A landscape with many valleys, sampled at points; each row gives a point and its height.
A ball rolls from a point to the lowest of its 2 nearest points, and stops where none of them is lower. Distance is the straight distance between rows; heights are no part of it.
k845 (h 753): [ 55 178  95 178 112 183  73 164 145 149 119 108 127 124 191 146 181  70
 173 121 136 174 136 137  77 101 137]
k244 (h 233): [ 91 164 131 132  71 141 108 172 139 155 160 158 132 189 150 139 189  89
 178 151  83 200 152 109  67 142 129]
k583 (h 152): [142 110 139  59 154 128 177  51 111 132 143  94 111 132 123 142 136 178
  82 125 120 112 111 167 186 112 140]
k418 (h 835): [ 87 126 111 141 151 135  94 137 120 106  97 104  51 106 127 119 145 128
 159 130  62 130 127 129 118 147 128]
k75 (h 511): [ 90 105  79 127 144 126 130 148  87 121 107 136 137 130 141  99 151  67
 159 177 178 104 135 122 129 136 171]
k39 (h 558): [ 92 164 104 129 106  95 116 150 152 110  80 115 134 108 177 114 126  89
 110 126 155 144  92  90 127 157 157]
k480 (h 522): [ 76 171  79 171 108 223 109 158 103 170 161 135 150 128 153 126 152  99
 178 145 197  94 146  95  74  85 141]
k580 (h 907): [131 153 163 109 120 134 129 145  93  91  95 157  77  57 108  98 139 114
 129 144 155 115 116 153 117 148 116]
k692 (h 373): [155  60  81  69 123 122 137  88 124  80 115 118 135  93  82 121 108 158
 131 135 151  83  90 123 176 169 137]
k522 (h 397): [127 133 109 145  89 161 100  77  86 117 110 147 151  61 136  92 126  81
 103 136 216 123 141 131  78 124 106]
k399 (h 323): [120 135 159 139 101 127  89  59 133 126 144 130 111  75 141 101 130 108
  92 136 151 149 120 122 113 125 113]
k209 (h 330): [179 114 112 151 129  95 168  81 129 159 151 118 154 150 118 125 125 174
 158 115 143  79 158 133 143 104 145]
k500 (h 549): [127 117  91 124 123 134 149 192 154  98 153 137  94 146 119 136 143 140
  81 116  43 139  78  92 135 120  98]
k266 (h 404): [142 135 133 139 155 131 123  96 107 170 134 163 166 193 136 149 104  71
 174 125 156 127 134 118 108  92 164]
k333 (h 486): [109 165 141 110 138 123 139  84  92 121 151 164 153 135 132 125 120  49
 149 138 179  98 145  97 139 109 117]
k45 (h 370): [127 101 116 138 146 115 197 114 128 166 137  83 120 150 124 134  97 171
 173 106 116 111 121 114 198 123 156]
k520 (h 368): [143  63 166 118 153 129 159 104 113  72 134 142 175 118  90 111 133 105
  94 182 192 114 157 142 145 115 115]
k168 (h 752): [150  42 186  31 104 130 178 117 101  50 133 110 172 119  67 137  78 201
  72  95 178 103 133 157 126 148  77]
k21 (h 305): [138 147  75 164 125  82 124 146 109 163 130 126 128 101 135 132 163 119
 109 141 154 111 138 149  76  69 111]
k2 (h 493): [113 110 106 105 135 108 131 155 141  95 163 150 106 168 101 133 128 124
 146 144  84  95 119  83 138 136 119]
k544 (h 215): [188  98  99 146 131 135 125 117 156 109 112 188 121 167 129 151 152 112
 144 158 151  99 136 129 132  97 134]
k257 (h 221): [140 171 127  93 147 115 109 170 119 133  87 170 114 155 143 113 114 123
 180 144  99 135 149 159 151 119 140]
k66 (h 309): [152 120 144 104 165  92 133 133 102 127  94 156 129 124 132  96  80 131
 133 118 150 132 142 125 132 105 124]
k58 (h 494): [112 125 128 141 120 111 149 109 132  90 101 137 125 122 159 108 120 113
 123 108 141  95 148  78 156 189 118]
k268 (h 377): [ 96 129 132 186 143 136 130 117 139  85 161 123 141 143 102 121  89  96
 165 124 169 115  94 131 133 125 141]
k360 (h 562): [106 133 154 164 110 142 162 140 108  86  98 158 126 107 156  58  91  92
 123 101 190 151 142  79 110 157 118]
k144 (h 468): [ 93 151  99 159 150 120 165 112 107 170 154 124 144 144 141  97 113 121
 110  98 113 170 128 133 120 137 186]
k624 (h 447): [103  97 101 140 127 126 140  91 126 130 135  97 150 131 105 101 112 110
 178 165 177 120 114 123 156 135 196]
k912 (h 302): [149 180 139 122 136 109  93  76 146 131 150 103 154 114 113 134 111 154
 120 143 117  90 142 179 169 105 101]
k60 (h 27): [132  74 162  82 146 119 122  99 129  47  86 117 115  81 114 147  97 143
  72  92 157 115 101 131 144 145  86]
k950 (h 868): [129 125 123  94 155 140 105 106 110  75  94 133  68  94  74 115 123 156
 115 130  91 111 108 132 111 169 154]
k8 (h 712): [ 76 169 100 142 135 181 106 150 157 151 119 145 100 134 158 153 186 101
 216 127 152 159 155 128 114 124 184]
k212 (h 621): [113  99 142 155 109 135 160 128 102  51  64 141 148  79  96 114  79 113
  89 105 179 133 161  84 101 177  77]
k494 (h 120): [150 164 103  50 116  93  86 149 134 169 134 143 122 128 142 116 133 158
 150 106  70 143 110 164 133 128 132]
k350 (h 337): [102 174 148 118 101 104 114 124 114 195 128 126 122 172 162 153 151  93
 145 140 102 141 145 109 105 157 140]
k79 (h 220): [124 150  89 149 130 147 137 210 107 168  89 133 116 121 173 126 169  98
 140 126  81 141 159 124 124 147 132]
k593 (h 391): [148 123 137 120 153  91 133 129 129 162 145 111 169 131 145 104  87 151
  81  92 109 131 103 132 138 146 157]
k493 (h 682): [134 130 153 139 134  93 108 124 177 127 123 140  76 186 155 173 149 163
 127 127  81 130 153  96 107  94  97]
k147 (h 716): [112  80 174  68 100  98 143  88 119  36 122 137 177 105  59 119  67 172
  96  87 172 130 156 107  88 159  89]
k563 (h 445): [125 136 175 169 172 151 149 123 129  89 157 149 122 127 106 102 137 117
  81 163 137 126 163 112 130 115 123]
k656 (h 524): [143 129 162  76 114  99 130 127 132 102 111 134  81 119 160  84 141 144
  75 127  65 144 125  85 126 146 101]
k353 (h 669): [144  98 155 125 124  82 133 121 100  84 103 140 159 108  97  98  87 144
  48 110 139 117 148 106  63 170  94]
k877 (h 518): [143 122 161 163 120 160 180 128 137 144 155 143 131 148 105 136 142 120
 112 168 145 107 126 101 153 164 170]
k801 (h 750): [110 159  94  93  98 133 137 177 166 148 133 132 136 165  99 219 178 143
 183 137  71 205 143 152 139 105  71]
k581 (h 126): [113 181 138 136 113 154 107 203 144 160 100 108 113 109 155 125 162 106
 119 130  53 187 100 139 118 166 149]
k531 (h 257): [171  74 120 157 112 125 169  40 115 129 133 108 177  93 120  87 109 158
 131 113 170  96 176 115 156 145 131]
k509 (h 375): [114 174 105 138 121 158  63 149 121 131 138 170 131 121 151 103 116  56
 186 108 150 117 114  92  93 114 131]
k787 (h 579): [157 103 164 118 148 104 112 154 115 105 130 124 110 116 170  98 143 154
  61 121  71 100 139 157 137 134  68]
k235 (h 382): [115 155  98 184 137 119 132 105 136 177 171 116 140 130 154 147 186 116
 161 117 160 120 163 171 100  86 151]
k62 (h 111): [133 106 135 134 179 129  83 126 135  91 104 107 151  56 115 116 122 123
  80 127 123  96 132 116 149 149 108]
k762 (h 628): [123 166 107 185 146 195 152 164 113 183 132 140 118  82 119 125 133 103
 121 125 149 139 139  96 134  98 151]
k844 (h 798): [ 66 181 139 185 145 158  86 137 138 105 143 101  89 100 148 126 155  89
 154 117 101 149 117 147 109 130 132]
k32 (h 580): [142 141  93 199  71 183 165 122 140 178 139 132 145 157 136 141 158 126
 135 176 155 129 144 124 133 145 172]
k615 (h 598): [119 161  60 148 114 112  95 179 147 126 116 123 113 138 106 175 145 117
 119 134  48 143 108 105 103  99  95]
k715 (h 202): [132 111 114 157 183 152  84 132 119 148 154 123 152 103 128 122 148  78
 106 136 107 103 126 146 125 137 153]
k450 (h 186): [143 104 138 151 165 137 128  75 138 137 111  97 143  51 100 121  85 154
 119  98 176 113 131 108 154 128 144]
k327 (h 299): [175  79  98 140 146 127 166 127 141  79 125 161 154  90 121 106 152 126
 106 134 180  93 139 143 165 118 114]
k444 (h 380): [132  32 171 111 134 142 135  98 102 108 167 101 118  99  92  99 126 144
 101 173 141 103 117 141 152 141 113]
k254 (h 217): [ 98 153 141 140  95 157 121 237 169 122 136 104 116 130 144 155 193 123
 157 103  26 212 110 142 113 155  94]
k750 (h 294): [143 143 116 126 148 146  64 147 137 114 140 174 154  84 105  89 131  90
 120 137 161 122 114 113  80 119 158]
k807 (h 541): [ 68 100  91 158 157 137 154 154  97 170 148 116  97 157 121 149 156  88
 152 143 101 173 127 112 114 128 174]
k345 (h 125): [135 155  95 147 140 118 126 174 186  91 105 159 105 114 152 164 191 104
 117 140 146 117 119 127 134  94 127]
k65 (h 288): [ 91 134 135  84 126 100 117 172 193 156 135  79  98 156 148 151 147 197
 122 112  74 179 105 116 135 133 163]
k330 (h 68): [166 116 112  61 133 142 145  68 103  86 174  96 107 188  97 148 114 193
 100 110  99  83  74 199 142 114 121]
k841 (h 432): [120 115  90 102 131  90 142 125 146  54 102 137 132 157 105 149 122 137
 112 136 137  69 106 107 160 180 132]
k278 (h 223): [128 160 125 121 109  75 111 138 121 150 150 150 104 115 160  92 168 114
 122 136 100 142 159 116  85  83  89]
k369 (h 638): [134 141  73 188  88 136 133  89 132 151 112 106 113 139 126 147 136 151
 135 131 106 134 114 174 122 158 162]
k622 (h 713): [130 109 146 123 147  98 137  86 108  91 136 112 158 100  89  96  74 171
  40 128 132 135 158 109 120  98  75]
k953 (h 453): [120 192  96 161  95 181 107 135  98 130  98 168 140 125 168  91 121 105
 147 132 197 104 154 107  73 114 132]
k92 (h 317): [155 167 164 143 122 164 120 111 109 190 128 153 152 155 148 121 101  98
 174 116 130 119 152 122 133 164 163]
k24 (h 321): [149  22 124  93 116 113 157  41 105  96 138  80 149 103  87 109  93 174
 129 127 175 106 120 121 147 120 122]
k817 (h 517): [139 176 167 173 103 118 108 159 139 171 107 112 110 117 146 164 105 118
 137 138 134 116 123 142 133 106  75]
k172 (h 455): [173 124 159 142  98 127 142 113  95 196 111 111 125  93 136 133  96 130
 134 144 145 116 104 177 166 113 115]
k932 (h 607): [115  98 149 150 146 143 134 179 173 159 145 134 134 190 159 183 192 112
 183 148 113 152 160 139 151 128 148]
k277 (h 219): [107 156 150 112 116  93  86 151 168 142  86  92 112 131 162 150 135 144
  88 145  92 155  85 143 129 157 154]
k821 (h 383): [157 132 163  85 128 124 128  83  72 142  85 133 164  90 110 109  84 105
 122 148 177 127 143 157 146 148 131]
k354 (h 116): [115 127 121 142  95 117 114 151 142 198 169 139 107 139 165 120 166 128
 135 106  75 221 140 123  80  96 127]
k699 (h 572): [121 179 151 164 123 140 139 186 136 212 137 127 114 134  98 162  99 134
 158 132 128 165 135 105 117  91 123]
k508 (h 661): [148 131 157 129 154  96 157 129 162 113 161 129 134 178 120 170  90 159
 110  90 142 119  67 157 139  82 121]
k430 (h 197): [180  81 157  97 144  90 154  96  77 100 109 111 184 163 107 122  61 146
 143 104 156  85  92 187 140 127 127]
k996 (h 634): [129 121 130  89 166  96  86 155 143 102 136 118 100 191 160 131 144 168
 103 118  39 116 131 152 118 113 101]
k351 (h 711): [125 146 108 131  83 141 142 185 159 179 153 151 105 141 120 224 208 104
 177 132 123 162 129 119 107 100  91]
k15 (h 662): [138 131 110 153 107 190 146 180 133 194 146 155 122 143 157 157 170 101
 207 121 148 160 147 150 137 100 136]
k802 (h 606): [179 106 111 169 138 111 156 149 156 168 154 133 154 175 136 176 129 144
 170  75 124 115 106 156 136  99 140]
k631 (h 304): [112 117  95 114 120 110 168 162 130 183 126 113 107 134 169 141 149 138
 159 108  76 144 138 127 191 146 129]
k933 (h 289): [147 103 137 138 145 115 154  57  88  89 127 126 176 137  98 129  84  82
 153  99 198 117  80 155 115 105 156]
k730 (h 751): [153  96 157  74 136 108  87  47 118  96 133 128 178 102  98 103  83 159
 105 143 143 108 187 130 130 118  77]
k625 (h 552): [134 112 116 125 140 136 137 153 153 146 177 130 131 175  93 179 145 141
 170 149  90 132 120 151 144  97 142]
k50 (h 674): [112 132 105 188 159 168 119 151 122 150  97 125 122  90 166  91 142 101
  75 120 158 153 146  84  82 106 161]
k25 (h 583): [161 127 127 107 152 116 108 168 137 119  85 163 120 140 138  83 147 132
  91 170  84 132 169  72 112 136 149]
k572 (h 789): [ 97 161  92 115 120 144 125 179 169 150 179  91 143 153 113 162 140 182
 146 107  29 187 131 152 176 120  94]
k519 (h 584): [134 128 130 167  92 144 129 119 130 123  66 141 109 118 163 129 135  97
 114 157 192 135 107 142 118 163 169]
k67 (h 214): [157 179 120 123 126 125  97 108 130 197 160 133 152 124 110 130 107 144
 173 102  94 126 130 173 123 116 133]
k309 (h 240): [131 143 181 109 116 127 107  37 135 128 143 107 108 130 136 122 120 157
 105 144 106 129 135 161 161 157 127]
k808 (h 408): [111 132 185  79 136 128 127 127 130  79 143  97  91 182 115 132  86 184
  89 143 106 107  96 121 149 121  99]
k642 (h 467): [130  95 191  56 101 118 128  96 130  90 114 121 109 132 121  85  93 188
  88 158 125 128 149  83 152 161  99]
k467 (h 108): [152  76 190 103 128 117 149 107 109  70 110 139 122 133  89 138  67 151
 132  96 170  89  82 137 130 168 108]
k849 (h 347): [ 97 135 124  45 127 115 129 142 154 131 149  66 101 156 121 155 104 200
  97 101 101 119  55 124 173 144 147]

Where does a ball stop that starts at each point below?
k762: k494
k75: k60
k32: k345

Call two points neighbours if one is among the 2 nearest of the other. Go from one point of each pair to the other, from neighbour to neighbour, staying as low as possible. Name the highest point that can't be avoided.
k581 / k531: k45
k494 / k309: k912
k92 / k354: k350
